Points, in no order, along strands that fork, close into loops and pass close to each other.
Points whose rows are less than 71.4 apart are linked; no others are. Some points are linked to none.
J_17: [ 18  -1  13  20  15  -4  12  36 -15   4  29  32   9  33  -7 -16   5  -3
 -29  13 -11  20  -2  -7  12  -3   4   7  14 -13 -28   8  23 -22   5   8
  20 -31  -3  10   4   7  15 -11   0   1  -3  13]
J_100: [ 10  10  12  31 -41   1  32   1 -11   8  -5  31  -2  15  30  -3   0   0
   1  -6  11  -7  21  -1   4  -2  18  -1 -27  10  11  -4  33  13  -8  29
   5  16 -11 -10 -26  10  -2  28 -28  -1  10  26]
J_283: [ 10   7  -6 -14   5  -3  -7  -4  -6  -2  16  10   5   5 -10   7 -12   7
  -4   6  -5  -5   9  -8   4  -8   2   9  11 -16 -10  -1  -5 -12  14  -3
  10  -4   5  -9  18   1  15  -8   9   3   2  -6]
J_183: [ 18  12   3   4  11   1  13  -9  -5  -8  38  27   5   6  12   9 -19 -10
   0  22  -6  14  14 -16   3  -7   7  28  -9 -27 -14  10  13 -11  -7  13
  26 -29  -7 -13   9  18  -4   1 -10  12  17   8]
J_696: [-18  -6   2  11  17   6  -2   4  -6  -5  16 -25  12  -7  -1  34   2  10
  -3   1 -16  15 -37   7  -4  -5 -15  18   2   9 -10 -13  -7   4 -33   6
  15 -32  20  10  -2  -5 -17 -34 -10  13 -10  -4]
J_511: [ 20  10  13  -2   0  -5  -1  -1  -9   1  11  19   0   7  16 -19  15  -7
 -23   4  24 -14  25   1  -4   0   4   4   7  -6   4  19  39   0  13   1
  -6  22 -17 -26   6  -1  20  21 -16  17  -1  14]
J_535: [  2  -6 -13 -24  16  -3  -6 -26  20 -13 -18 -26  -6 -15  24 -32  12 -19
   7  10   7 -11  48   2  -1  -2 -12 -10   1  16  38   3   1  22   4 -42
 -11  42 -10 -15  14   8   0  25  -1   2  -7   1]
J_546: [ 17   2  -5   2   0   4   7  -2   1  20  22  19   3  22  16   6  -5  -4
 -17 -12  12 -22  22  -6   4  -5   4  -6  -9  -2 -10 -15   7  11   3   0
   2  25   4 -30 -13   2  18  -5  -2  -3   8   7]
J_417: [  6  -2   4  -9 -10 -15 -24  25   3   7 -31  13  -6  14 -25 -10  14   6
  -2 -14  14 -13 -10  -9  16   6  19 -22  21 -15  -7  11  -2 -20  21   0
 -11   9  -6  -1  -5 -27  22   5  19  -9   6  -6]
J_804: [ 14   0  11  14  -4 -17 -18  32   4  19   2  31  -8  28 -44   0   3  -1
   0 -11 -13  -9 -29 -14  17   4  26  -8  -1 -14 -34 -11  19 -25  11  12
   8 -14  -4  -1 -14 -32  18 -14  11 -11   9  -7]
J_168: [ 19  20   2  -7  -8  -7  -1 -10  -5  -4  21  24   9   7 -29   6 -23   1
  13  12   0   8   3  -9  19  -7  26  22 -10 -30 -20  13  -4 -17  25  29
  25 -24  -6 -11  14  17  -7   7   9   8  20   2]
J_470: [  3   4  13  -7 -29   1   5  10   1 -20 -28  -8  -3 -18 -13   6 -18  12
  30  18 -12  12 -11  -9   2  -6  -3  27  -7  -5   4   7   8 -17  17  19
 -13   4 -13  32   6   0 -31  28  18  -6  -4   9]
J_692: [ 12  10   2 -17  33   7  -5 -12  -8  -6  27  -2  12  -1   0 -21   1  -1
 -20  25  -3   6  25   1  -6   7 -17  15  42 -11   7  10   8  -9  19 -15
  10  -6  -9  -4  38  26  15   2  -6  12 -10   5]
J_730: [ -7   7   5  -5 -13 -10  -7   3   9  26  -6  31   4  16 -23  -7  -5   0
   2 -24  13 -30  -1 -10  25   4  25 -24   1 -15 -11  -7 -13 -12  17  19
  12  11  11 -11 -13  -2  20   4  10 -18   2 -13]
J_230: [ -5  -4  -5 -23 -28 -13  -9  -2  14 -12 -55   5 -14  -8  -8 -10  14   1
  19  -9  25 -10  15  -5  14 -11  18 -27   9  -2  30  19 -25  -6  27  -2
 -14  26  -1  -3  -9  -1   1  31  23  -9  -4  -7]
J_279: [  4   5   1 -17   0   0  -3 -35  10 -24 -20 -15  -8 -16  21 -26  -2  -3
  20  12   6 -13  53 -15   2 -18   0  -7   0  19  34  11  -1  10   7 -30
   5  32 -12 -10  21  15  -7  36 -13  -1  -2  -2]
J_184: [-18 -19 -54 -17  10 -13  -6 -28  22   2 -18 -32 -16 -21  12  -1   1 -14
  10 -12   0   2   7  19 -12  -8  -1 -27 -24  25  18  -2 -49  29 -11 -23
 -22  12  12  -8  -7   3  -8 -13  19  -4   2 -12]
J_834: [ 24  -3  26   1  16  13   9  13 -10 -19  21  14  -4   2  -2  -1  -8  -9
  -5  34  -9  20 -19  -5 -29  17 -11  33  13 -11   8  10  42 -28   0   5
   6 -20 -29  18  15 -16   0   7  -2  16   1   9]
J_177: [ -4   9   6   4 -22   0   8   2  -3  11  -6  26  10  10  -2  -9  -3  10
  -1 -12  17 -20  22 -10  26  -6  12 -15  -2 -10  -1   2 -12   0  11  20
  10  12   8  -6  -6  16  14  13  -2 -11   4  -1]
J_734: [ 14  -4   1  -2   8  -1  -4  23  -9  26  10   6   1  25   8 -22  28  -5
 -34  -9  18 -10  11  15   1  17  -5 -12  12  -1 -10   0  26  10  12 -14
 -19  30 -11 -17  -9 -11  33  -2   1   2  -1  11]
J_870: [ -8 -17 -19  15   7  -1   7  10  -1  16   1 -15  -2   8  15  -1   7  -3
 -20 -21   6   2  -8  17 -16  13  -8 -25 -12  17  -5  -5 -14  30 -11 -20
 -27  11   3   4 -16 -16  15 -23   4  -8   5  -5]
J_159: [-15  -4 -25 -11   8  -4 -13 -12   1   7   5 -18   4   1   0  -1  -7   7
 -11  -9  -7  -7   1  10  -3   1 -14 -13   0   6  -3 -10 -30  14  -1 -16
  -9   2  15  -3   5   4  15 -21   8  -2   3 -14]
J_525: [  9   3 -20 -23  15  14 -13 -32   6 -23  -3 -18  -8 -17   9  32 -17 -15
  29  24 -11   9 -18  -4 -38   8 -13  22  16   1  30   6  17  -8  -3 -33
   5 -14 -18  18  19 -12 -14  -1  12   7  -8   6]
J_473: [  9  11   6 -22  17 -19 -38   6  -5  17   9  -4   5   6 -27 -28  24   8
 -24   7  10  -4   9  11  10  10  -1  -3  36 -20 -14  21  17 -12  27  -8
 -14  11 -11 -23  20  -5  28   5  10  17 -13  -2]
J_392: [ 24   8  22  10 -18  11  19  24  -9 -14   6   6  -4  -1 -15 -15 -15   3
  10  33 -11  32 -23  -7   2   8   0  37  -9 -17  -8  10  25 -24  11  34
  -2 -10 -29  28   5  -3 -16  29  -1  10  11  16]
J_918: [-33 -15  26  16  18  22  15  29 -11 -13  20 -23  10 -12  18  10  35   4
 -11   2 -17  22 -25  16  10   4 -17  20  18  22 -11 -16   0   6 -45  10
  20 -39  23  18 -14  14 -38 -26 -21   3 -22   6]
J_799: [  5   4   9  -7 -18  -3  10 -29   5 -30 -27  -1 -12 -20  19  -1  -9  -1
  31   9  -4 -10  34 -10  -3 -19   0   2 -13  10  30  12   7   2   6 -13
   0  21 -14   3  17  10 -25  41  -8  -9  -2   3]
J_646: [ -1 -14   3  -8   8  -1  11  -1  -3 -12 -13  -8  -8  -9  25 -25  16  -8
 -12  -3  -1  -7  23  14 -18  16 -27 -12  14  13  24   6   6  16   4 -28
 -22  24 -13  11  14  -2   3  14  -3 -14 -20   2]
J_548: [  3 -14   5  -2 -12  -5   7  17  -6 -13 -24   3 -10  -4   1   4   1   3
   4   6  -9   2  -5  -5 -12  -3  -7   6   4  -2  11   4  14  -9   5  -3
 -17   0  -3  20   7 -19  -7   9   9  -6  -4   2]
J_448: [ -2  -7   8  -3  14   7  13 -15  -1 -10   4  -5  -4 -12  34  -3  -3  -6
   0   2 -15  -6  23   3 -22   4 -37  -5   9  11  22  -5   4  12 -16 -22
  -3  10  -3  12  18   7  -8   7 -11 -16 -14  -1]
J_190: [-34 -10  17  10 -35  -5  24   8   9  -7 -32  -1 -21 -31   5  10  16  22
  31  -9 -11 -18   1  -2  17  -2  15  19 -24  13   8 -12   3   9 -20  26
 -14   9  17   2 -23   6 -56  40  -1  -6 -13  16]
J_3: [ 19  13   1  -6  -1  -3  -7 -19   6  -5   0   6  -3   2  19 -16  11 -11
  -5   9  30 -19  43  -4  -4  -5  17  -3  -9   1  14  16  24   6  12 -13
 -11  33 -12 -39   2  -4  13  27 -16  24   5   8]
J_782: [-34 -15   1  11 -37  -9  21   4  23   4 -42   9 -15 -20  -3  16  10   8
  31 -20   8 -27   3  -7  11  -7  29  -3 -32  11  17 -15  -4  10 -13  22
 -16  13  29 -10 -30   1 -41  25   3  -3  -8  11]
J_689: [-23  -3  10   2  22  26   4   9   9   4  30  -9   3 -20  33  31  10  -3
  -9 -11  -2  -9   2   1   2   0  -9  17   2  12 -12 -30  -5  22 -43  10
  23 -20  34 -13 -21  21 -27 -33 -22   4  -7  14]
J_170: [  6  -4  10  10  26  14   9  -2  -6  -6  35   0  11   6  14  30  -5  -8
   1  25 -15  32 -28   0 -22   5 -27  17  11  -9  -2  -6  21 -11 -32  -4
  19 -39  -1  10   6  -8  -3 -23 -16  14 -10   0]
J_408: [-15 -15 -14   7 -25  -7  14  -5  29   8 -30  14 -13  -2  -4  21  -6  -5
  24 -25  18 -31  10  -9   0 -13  34 -17 -32   5  18 -17  -9   8  -5  12
 -14  21  26 -23 -25  -4 -17  11   7  -1   1  -2]
J_21: [ 16  -1  20  -3  32  15  10  -5 -11 -16  31  12   5   0  11  -4  -1 -18
 -10  26  -6  12   1   0 -33  18 -24  22  36  -7  13   8  31 -17  -4  -7
  19 -22 -17  16  25  -1   6  -2 -10  11 -13   4]
J_384: [-16 -29 -32 -10 -12 -21   0   1   8  -4 -45 -18 -21 -20  -6 -14  18   0
  11 -19  -2   7 -13  15 -11  -4  -1 -34 -13  21  16  10 -37  14  -2  -7
 -27  -3  12  19  -4  -6 -13  -1  31 -20 -11  -3]
J_160: [  1 -10 -14  -5  10   4  -4 -11   0 -16 -14 -26  -6 -14   4  33  -9  -4
  21  17 -20  19 -35   4 -33   3 -20  15   5   9  19   0  12  -3 -10 -21
  -4 -20 -11  28  10 -23 -21  -9  10   7 -10  -4]
J_409: [ -5 -19 -37 -18  -4 -15 -20  -8   0 -14 -43 -34 -16 -21 -13 -12   5  -5
   0  -7 -13  21 -23  17 -15  -3  -3 -25   7  19  18  19 -32   6  14 -23
 -22  -8  -5  27   7  -9  -9  -6  34  -7  -8  -6]
J_856: [  1   0   8   5 -21   2 -10  39   5  -8 -28  -5  -3   0 -41   4  -6  18
  16   8  -9  10 -32 -18  12  -3   6  11  -3 -10 -13  -3   6 -30  10  21
 -11  -5  -3  36  -9 -19 -15   8  22  -9   6   5]
J_482: [ 12  13   7  11 -30  -3  15 -22  -3 -15 -12  16  -4  -5  23   5 -15  -5
  19   8  11  -8  30 -10  -3 -11  17   8 -28   1  20   4  18   3  -4   7
   1  12 -11 -17   2   2  -9  28 -25  11  20   6]
J_759: [ 28  20  16  -5 -20  -4  -1   3 -16 -15   9  16   9   0 -20  -9 -15   0
   5  22  11  21  -3  -2  15   0  18  24  -4 -25  -7  24   9 -18  32  34
  17 -17 -21   4  19  16  -9  25   2   8  24  12]
J_938: [ -3   4  14  11 -38  -4   3  31   5  -1 -38  13 -10   2 -31   0  -6  10
  22   0   0   9 -22 -19  18   1  19   9 -14 -16  -8   2   9 -26  15  32
 -14   4  -5  21 -20 -19 -11  26  10  -2  17   9]
J_209: [  8  14   8 -12  -7 -10 -14   2  -1   6   3  22   7   7 -40   5 -17   5
  12  -2   0  -8  -5 -13  24  -8  30   8   9 -23 -21   2 -14 -25  28  23
  17 -12   0  -3   6   4   5   3  22  -4   7 -14]
J_63: [-17  -8  18  14  21  20   7  23  -1 -10  28 -24  10  -3   4  28  18   1
  -1  23 -21  30 -41   4   8   0 -14  33  10   3 -17 -15   6  -6 -39  13
  22 -44  17  14 -14  -2 -33 -19 -17  22 -17   5]
J_306: [-35  -4  16   8 -33  -1   9  17   6   8 -30  15   5 -15 -26  -3   0  25
  14 -17  11 -24  -7 -11  35   1  15 -10  -2  -7  -4   2 -15  -7  -2  41
   9  -1  26  16 -17  13 -15  19   8 -20  -6   8]
J_518: [ -4   4  -6  11  29   5   1 -14 -17   0  22 -21  18   2  11  18  -6   0
 -12   1 -11  28 -30  11 -21   2 -30  -5  13  11  -3  -4  -7  11 -20 -21
   9 -27   1  12   8  -5  13 -38 -17  11  -7 -15]
J_423: [-18  -7  24   5 -32   7  16  24  -1 -15 -34 -12  -6 -24 -16  -5   3  29
  26  10 -18   4 -13  -6  19  -7 -10  20  -5   3  -5   1   1 -10  -2  30
 -11   1   0  35  -5   4 -43  36  13 -19 -17  12]
J_342: [-16 -18  10  32  11  19  21  30 -16   5  16 -10  14  13  10  -8  14   9
 -28 -10  -9  17 -16  15  -3   2 -23  -7   9  21 -13  -9   5   5 -35  -1
   4 -18  13  23  -6   4  -2 -36 -17 -14 -19   6]
J_296: [  6   4 -18 -22  24   5 -17 -27  24  22  25 -15   2  20  -1  -1 -15 -14
   5  -4  15 -21  41 -10   9   0  11  -7 -25  -1  -9 -32 -14  21   3 -32
   6  39   1 -50 -14   1  20 -14   6   3  24 -14]
J_769: [  9  11  14  18 -42 -12  17  12 -13   9 -14  37  -6  19   4  -4   3   1
   0 -10  14  -7   7  -5  16   0  27  -4 -15  -6   1   4  25  -5   6  31
   2   6 -11  -6 -19  -4  13  24 -15   3  18  18]
J_679: [ 18  14  17  -3 -31   4  10  -2  -4 -25 -20  -2  -9 -15   0  -2 -20   0
  29  23  -5  16  -7  -1  -6   4   5  34 -17 -12  15  11  19 -14  23  22
  -9   8 -28  19  11   0 -28  43  -1   6  12  12]
J_386: [ -3  16  -1   2  -7  -6   2 -19  13  12  30  31  -3   8 -24  22 -31 -10
  19  -9  -3 -24   1 -16  12 -11  37  14 -31 -24 -24 -19   2  -9   0  29
  25 -11  13 -33  -8   2  -9  -7  -5   6  11  -4]
J_645: [  7   6  -8 -18  -4  -4  -5 -15  -3 -13  -4   4  -3  -3   6   2 -12   3
   2  10   5 -13  26  -8  -1 -12   1   4   5  -6  11   6  -2  -4  10 -12
  -2  13  -1  -8  19   2   7  11   2   4   5  -5]
J_712: [-14 -13 -43   6  19 -10  10 -18  14   8  -6 -35 -12 -28  25  -5   6 -20
  -2 -14   1  20  -9  27 -28   2  -4 -24 -28  33  12   4 -41  41 -15 -29
 -31   6  -2   0 -17  -4   7 -16  16   0  -1 -11]
J_700: [ 16  15  -7  -7   9   5  -2 -22   7  12  25   9   2  18   9   3 -16  -6
   3  -3  17 -21  39 -19   4 -13  15  -4 -21  -2  -7 -16   0  11   2 -10
  10  28   0 -43  -8   5  16   0 -10   8  20  -5]
J_915: [  5   5 -10  -1  17  11   6  -3   1  22  31   4  12  18  13  -4  -1   1
 -23  -7   0  -5  20   1   5  -1 -17  -4   0  -6 -14 -18 -11  15   2  -8
   7  11  10 -17   2  18  21 -20  -3  -5   5   0]
J_264: [-14 -13 -25  29  11 -11   0   8  -1  11  -9 -24  -6  -4   1 -14  10  -2
 -13 -30   2  13 -34  17 -16   5   6 -31 -23  30 -10   9 -30  23  -6 -20
 -31  -5  -1  13 -25 -21  25 -32   9   2   4 -18]
J_481: [ -1 -15 -26 -14  -5  -8 -19   5  -2 -15 -33 -26  -5  -8 -19  11  -6   3
   6  -2 -13  12 -30   7 -13  -5  -3  -7   5  10   9   7 -13  -5  14 -14
 -16 -12   1  25   4 -20 -10 -14  27  -4  -3 -10]
J_207: [-26  -7  21  11  24  28   7   5  -3   7  28 -22   2 -24  43  27  23  -3
  -9 -15  -3  10 -13  16 -11   5 -24   5   7  28  -6 -26  -6  27 -55   0
  12 -21  22  -2 -21  20 -30 -35 -29  -2 -13   7]
J_652: [ 19   2  13   0  -4 -14 -12  16  -4  15  -3  20  -3  16   3 -18  28  -3
 -22  -8  29 -16  13   5   5   4  16 -11  11 -11  -8  18  34  -6  20  -1
 -19  25 -14 -27 -10 -16  29  14  -2  13  -4  14]
J_32: [ 14  11  19  10 -27   1  18  14 -12 -16  -2   9  11  -2 -13 -10 -12   4
   8  25  -4  21  -7  -1  19   2   5  27  -9 -22 -10  16   5 -16  15  45
  11 -15 -14  25   9  15 -21  29  -1   0  11  14]
J_542: [ -7  -1   6  21  -7   5 -19  46   8  -1 -16  -4   9   8 -53   2   7  19
  -3   0 -15   1 -41 -11  22   2   5  -4  -1  -5 -26  -9  -2 -33  -2  21
   4 -21  14  36 -11 -12 -10 -11  16 -15   6  -4]
J_367: [ 11  10   5 -16  32  18  -3 -28  -3 -23  18  -9   5 -12   9 -12 -12  -7
   0  27 -16   5  21  -8 -18   8 -25  18  41  -4  21   9   5 -11   6 -19
  19 -11 -11  18  42  30  -2   6  -3   2 -15   2]
J_621: [  5  32  12   6 -21   0  -4 -15  -4  20  -2  28  18  17  -6 -24   6   1
  -1 -11  34 -18  33  -3  38  -1  25 -22   0 -10  -2   8 -17  -2  29  27
  26   5  -6 -22  -6  27  21  22 -14  -6  15  -5]
J_407: [  5 -18 -17  -2 -10  -7   4  11  10  21 -16   5  -2  16   9  -3  16  -9
  -6 -21  24 -20  11   5   4   9  12 -31  -9   4   6  -6  -9  17   9 -11
 -23  32   8 -17 -21 -15  20   3  14  -8   3   0]
J_263: [-15 -12 -42 -31   2  -8 -17 -25  24   6 -15 -23 -10   0  -5 -12  -5 -13
   9  -9   9 -13  19   8   8  -6   7 -31 -18  11  16  -9 -43  18  -1 -22
 -14  31  17 -15  -6   7   7  -4  24  -3   8 -15]
J_267: [-20   4  21  12 -47   1  25   4  -1 -12 -31   2  -5 -24  -6   1   3  20
  28   2  -9  -4   1  -2  22  -2   8  20 -21  -1  -3   1  -1   1  -7  40
  -4   4   2  14 -11  12 -45  46  -8  -6  -5  13]
J_349: [ 10   8  -1   0  20  18  15 -13   2   6  29   6   9   6  32  -4 -12  -7
 -12   7   3  -1  41 -17  -1  -7 -22   4   1  -2  -2 -11   1  11 -12  -9
  15   9   5 -16  10  27   9  -7 -19  -5   3   6]
J_80: [  6  -9 -12  10  12   4  -1  15  -7  30  14 -10   3  22  10 -13  15  -8
 -32 -21  12  -3   0  24  -7  21  -8 -19  -2  10 -13 -11   0  25   3 -24
 -19  23  -6  -9 -18 -11  33 -19   8  -6   9  -1]
J_371: [-26 -12 -22  13  13  -8   2 -16   2   3  -3 -33  -4 -23  22   8   0   3
  -2 -18  -5  11 -26  20 -28  -1 -14 -16 -17  34   3   4 -31  32 -27 -19
 -22  -9  10   7 -15  -5  -9 -32  -2   3  -6 -11]
J_530: [ 18   5  10  -1   0 -20 -20  23   1  27  13  33  -6  30 -25 -13  14  -3
  -9 -19   2 -18  -9  -6  19   8  26 -15  12 -14 -28   0  16 -14  20   7
   5   4  -7 -21 -11 -21  31  -9  10  -9   2  -8]
J_292: [ -3   0 -14  10  25  -9  -9 -12  -1  21  35 -16  10  15  -4  19  -8  -1
 -14 -23 -13   4 -29  11 -11   6  -6  -8 -11   9 -26 -17 -18  22  -6 -18
   9 -13   4 -17 -14 -16  21 -52 -11   4  -1 -18]
J_490: [ 11   1   5   2  33   8   8   0 -15  -4  33   1  14  11   9   7  -1 -10
 -19  13 -12  22 -10   8 -23   8 -29   7  25  -1   0  -2  13  -7  -9 -18
  12 -27  -6  10  19  -7  13 -23 -14   9  -8  -4]
J_613: [ 18   7   4  19 -25   1  21 -11   5   4  -2  22  -4  14  35   8  -6  -8
   3  -6  18 -14  32 -10 -10  -9  16  -5 -30   8  16  -8  23  14  -9   4
  -4  30  -5 -26 -18   1   1  20 -22   4  17  18]
J_18: [ 14  14  18  16 -25 -14   7  11  -8  20   5  45   1  25 -14 -13  -2  -3
  -4  -9  10  -6  -2  -7  30   0  34  -4  -9 -20 -19   4  15 -12  13  39
  19  -8  -8  -8 -18   1  16  13 -10  -3  17  12]
J_662: [ 11   9  11  14 -12   7  26  -9  -6  -8  16  19  -5  -7  16   9 -19  -8
   8  23  -8  11   6  -9   1  -4   2  34 -21 -17  -3   4  22  -8 -23  29
  14 -14  -7  -2   5  11 -18  21 -21  12  15  11]
J_929: [ -5   2  13   2 -24  -7  -8  32   8   4 -49  18  -8   9 -34  -4   4  11
  18 -12  13  -5 -20 -20  22   5  26 -15   7 -16  -1  11  -3 -28  18  22
  -8   7  -5  15 -21 -21   5  15  17 -20  15   0]
J_654: [ -4  -7  12   4  11  15   7   5  -7 -12   7 -15   4 -10   4  26  -6  -2
   9  24 -24  23 -30   3 -25   3 -29  21   8   6   5  -7  17 -11 -26  -3
   6 -26  -3  31   6 -17 -20  -9  -5   4 -15  -4]
J_527: [ 12  20   8   4 -45  -3  10 -26  -5 -25 -28   6 -10  -8   0   4 -14  -2
  32  14   6   8  13   1   2  -4  18  21 -32  -4  22  12  11  -4  13  21
  -2   7 -21  -3   8   3 -27  46 -21  11  26   4]
J_119: [  2 -10   3  26  19  16  16  31 -22  19  24   0  12  30  10 -14  14   0
 -41  -7  -4  20  -9  16  -8   8 -22 -12  15  15 -15  -9  13   2 -14  -9
  -3  -8   0  18   0  -2  21 -32 -15 -12 -11   3]
J_169: [ 20   5   5  -1  14  -2   8   8 -11  -4  33  25  11  13  -2  -1  -6  -2
 -16  17  -9  12   8 -10   3  -2   0  19  12 -21 -16  10  12 -16  13   5
  19 -25  -5  -5  18  12   9  -5   4  10   3   5]
J_318: [ -7  -1  10  23  -4  -3 -11  36  13  17   4  18   3  17 -54   1   1   6
   1  -8 -20 -13 -38 -15  27   2  26  -1 -10 -15 -37 -18   9 -28  -1  31
  17 -22  15  13 -18 -15  -2 -10   6 -14   0  -3]
J_661: [-17  -7 -14  28  14  -6 -11   2  -2  22  15 -23   7   7  -9  -1  -1   7
 -18 -35  -7   0 -39  17  -8   9   2 -25 -18  20 -27 -11 -27  23  -6 -11
  -9  -6  11   1 -25 -15  21 -46  -1  -1   2 -21]
J_687: [-16   4 -14  12  27  -7  -9 -27  -6   7  21 -28  11  -7   8  31 -11   6
  -3 -16 -10  15 -41   9 -18  -2 -14  -7  -7  15 -11  -5 -21  22 -24 -18
   6 -22   7  -5  -8  -7   6 -51 -16  15  -2 -17]
J_520: [ 29   4  25   6  -4   5  14  12 -13 -17  13  20 -13  -3  -4 -14 -10 -11
  -2  30  -2  23 -18  -1 -17  16   6  40  -4 -19   7  19  49 -24   5  22
   2  -9 -37   6  10 -10  -5  25  -8  21  18  17]
J_387: [  1 -14 -10  -5  -3 -13 -16  21   3  20 -17   5  -6  18 -11 -16  20  -2
  -9 -22  17 -15  -6   6  12  15  11 -29   8  -6  -5   0  -9   2  13  -9
 -21  17   3  -6 -11 -22  29  -8  14 -12   4 -11]
J_554: [ 20  10  11 -20  -3 -17 -35  10  -7   3  -5  10  -2   8 -28 -10  12   9
  -6   1  14  -7  -2  -2   9   1  20   0  26 -23 -14  21  11 -25  33   2
  -9   6 -13 -20  10 -18  19   8  18  10   0  -2]
J_587: [-18  -1  -6  -2  29  16  -3  -7  13  10  30 -13  12  -8  13  22  -7   6
 -12 -11  -6 -10   9  -6   5  -9 -11   7  -3   0 -16 -22 -26  15 -27   6
  22 -17  34 -17  -1  27 -10 -36 -15   0  -8   2]
J_861: [ 10  11   6  -4 -19  -9  -5 -17   9 -19 -28   2  -7 -11  12 -14  19  -7
   5   6  29 -14  40   1   0  -8  23 -10  -3   6  28  25  15   2  21  -9
 -13  28 -16 -20   6  -2   3  41 -14  15  -2   4]
J_352: [ 16   9  12 -11   7  13   7 -16  -8 -27  10   0   5 -17   5   5 -22  -4
  12  32 -14   9   7  -8 -13   1 -15  32  17  -8  12  13  13 -15   5   0
  17 -10 -16  19  30  16 -14  15   3  -1  -6   6]
J_820: [-32 -13  18  32  21  17   9  28 -22  -7  15 -28  16  -1   3  -5  31  14
 -22 -12 -12  25 -35  20   4   1 -15  -1   9  31 -12  -7  -7  10 -39   4
  11 -35  21  26 -12  11 -22 -42 -21   0 -17  -1]
J_27: [-16  -2   2  12  27  20   5 -13  -2  11  28 -25   9 -15  38  24   3  -5
 -10 -10  -3  18  -9  15 -22   2 -40  -8   3  18   1 -15 -11  27 -43 -12
   5 -13  12   2  -6  14  -8 -35 -27  -2 -10  -3]
J_549: [  2   9  -2 -15 -26 -10 -15 -15  18 -13 -40   7 -11  -5  -3  -8  16  -7
  16  -3  37 -13  32  -2  14 -14  36 -21  -1  -4  29  24  -9  -5  28  -3
 -12  31 -11 -23  -5  -4   8  37   3  12   2  -8]
J_155: [ -8 -23 -27 -22 -17 -16  -2   1  17  -3 -55  -4 -18 -10  -9 -13  21  -7
  14 -17  17  -4   2   8   4  -4   8 -37  -1   5  27   9 -38   5  11  -6
 -23  15   7   1  -6  -7   0  14  32 -16  -7  -7]
J_255: [  7  13  -3 -20  34  -4 -22   0  -7  12  27 -13   9   5 -12 -27  19   1
 -33  17  -1   3  15  19   2  15 -17   8  37 -14  -5   7  12  -2  21 -21
  -8   0  -5 -15  30  11  29  -7   0  18 -13   1]
J_270: [-17  -4  -8   2  12   1  -6   2   5   6  20  -5   6  -2  -3  32  -9   8
  -5 -11 -13  -8 -17   0  -3  -4  -4   7  -8   1 -18 -20 -11   6 -21   6
  13 -18  25  -8  -5  -7  -5 -35  -4   4  -5  -5]
J_615: [  4  -2  -7 -18   2  -5  -8 -10   3  -6  -9  -7  -6  -5  15 -16  10  -6
  -9   4  12 -12  30   5  -1   1 -10  -8  10   3  21   7   0  10  12 -26
 -18  27  -2 -11  11   1  13  15   3   3  -2  -3]
J_986: [-16 -14 -14   1   1  -8 -16   6   2   4  -5 -11   3   0 -26  21  -7  11
   2 -16 -13  -9 -32   2   1  -3   5  -4  -8   1 -15 -13 -17  -2  -2   6
   3 -16  20   6  -2 -21  -4 -27  12   1  -3 -15]
J_619: [  4  13 -30 -29  18   4 -20 -31   2  -6  18  -7   3   5  -9  19 -22   4
   8  13  -9  -6  11 -15   0 -10   1  11  10 -10  -5  -5 -11  -7   2 -24
  16  -3   4 -18  21   7  11 -15   6   5   8 -11]
J_617: [ -2   0 -26 -22  11  -3 -13 -19  13  12   8  -8  -2  10   2  -2  -7  -5
   0  -8   8 -20  26   0   7  -3   2 -14 -10   1   5 -16 -21  16   3 -26
  -8  28  12 -25  -2   3  19 -10   9   0  11 -14]
J_418: [ -4   1  -5 -27 -12  -6 -23   3  -6  -2 -30  -6  -1  -4 -16 -27   6  14
  -5  -1   6  -3   5   1  16   1  -7 -20  35  -3  11  14 -25  -9  27  -5
 -11  13   6  11  16  14  12  13  24 -14  -3  -8]
J_431: [ -3   5 -31 -23  13   8 -18 -35   4 -16   5 -20   0  -8   1  39 -24   3
  19  17 -14   4 -14  -7 -21  -7 -10  15   8   0   8   0  -5  -5 -10 -26
  13 -13   4   0  17  -1  -8 -17   7   6   0  -4]
J_143: [-12   1   1  -8  -3 -11 -18   1  10  21   2  20   5   9 -42   5 -18   4
   8 -18  -3 -24 -16  -8  19  -1  20 -12   5 -18 -20 -10 -23 -18  19  17
  18  -9  18  -4   1  -3   8 -10  19 -16  -5 -22]
J_307: [  3   6  16  -7 -27  -4   6 -11  -8 -26 -33   3  -2 -17   6 -14  -2   8
  16   4   2  -8  24  -5   3 -11  -3  -2  10   2  23  18  -1  -5  23   1
  -3  18 -12  13  18  15 -12  40   4 -14  -7   3]
J_504: [  7   5  11  -4  29  17  14 -19   2  -7  22   2   2  -7  32 -12  -7 -15
  -5  16  -5  -2  37  -9 -18   5 -34   4  20   3  18  -4  10   8 -16 -18
  12   7  -7   1  24  21   4   4 -22  -5  -6   2]
J_398: [-30  -2   2  20  27   6   3 -25  -4   8  14 -34   0 -29  37   6   3  -1
  -4 -14  -4  23 -26  21 -33   3 -33 -16  -6  37   4   3 -23  37 -39 -24
 -13  -8   5  11 -17   9  -8 -31 -19   1 -11 -11]
J_102: [-15 -13 -14 -14 -12  -6 -15   0   6  -6 -19 -12  -3 -11 -20  21 -16  15
  10  -3 -12 -10 -17  -2   1  -9  -1   2   1  -1  -1  -2 -19  -7   3   7
  -3  -6  21  17   4  -5 -16  -7  24  -5  -3  -7]
J_167: [  2  -4  12  -4  -5   6  13  -9  -2 -20  -7  -1  -6 -18  16  13 -16  -3
  17  17 -19   2   5  -6 -18  -2 -19  23   2  -3  16   1  14  -7 -11  -1
  -1  -3  -8  20  16  -4 -17  18   1  -5  -9   4]
J_149: [ -4   3 -14  -7  24   7  -1  -8  -5  18  25 -18  11   9  15 -16   2   1
 -28   2  -5   6  13  18  -5  12 -30 -10  11   5   0 -15 -14  19   2 -26
  -9   9   4  -7  11  12  27 -21  -3  -3   4  -8]
J_770: [ 14  -5   4  18  21   4   5  37 -19  20  29  19  12  42  -2 -19  19  -1
 -40  -4  -8  14  -3   5   6   4  -8 -10  16   2 -29  -3  19  -6   2  -6
   7 -14  -4   2   2  -1  28 -28  -3  -6  -7   7]

A tip is a point with one link. Name the tips that can be reached along the links from each point below, in the order of the rows.
J_692 => J_548, J_407, J_530
J_17 => J_621, J_662, J_307
J_769 => J_408, J_18

How many points has the smallest loop of links through each point below? Write - if it is on no loop.
J_342 => 30
J_546 => 7
J_177 => -

A piece is two or more points that can be reached from each other along the links. Count, over all rows, the pieces, the separate loops (a circle has one, a figure eight two, a Y none), the forks (points with three links) and the tips (points with one).
pieces => 3
loops => 3
forks => 8
tips => 8

Name the points in between on the shortest way along the links from the first point to the second, in order.
J_169, J_27 => J_17 > J_770 > J_119 > J_342 > J_820 > J_918 > J_63 > J_696 > J_270 > J_587 > J_689 > J_207
J_263, J_292 => J_617 > J_159 > J_149 > J_915 > J_349 > J_504 > J_448 > J_646 > J_615 > J_645 > J_283 > J_619 > J_431 > J_525 > J_160 > J_654 > J_170 > J_490 > J_518 > J_687
J_371, J_734 => J_398 > J_27 > J_207 > J_689 > J_587 > J_270 > J_986 > J_102 > J_481 > J_409 > J_384 > J_155 > J_230 > J_549 > J_861 > J_3 > J_511 > J_652
J_804, J_352 => J_318 > J_542 > J_856 > J_938 > J_929 > J_417 > J_554 > J_473 > J_255 > J_692 > J_367
J_408, J_18 => J_782 > J_190 > J_267 > J_423 > J_470 > J_679 > J_527 > J_482 > J_613 > J_100 > J_769
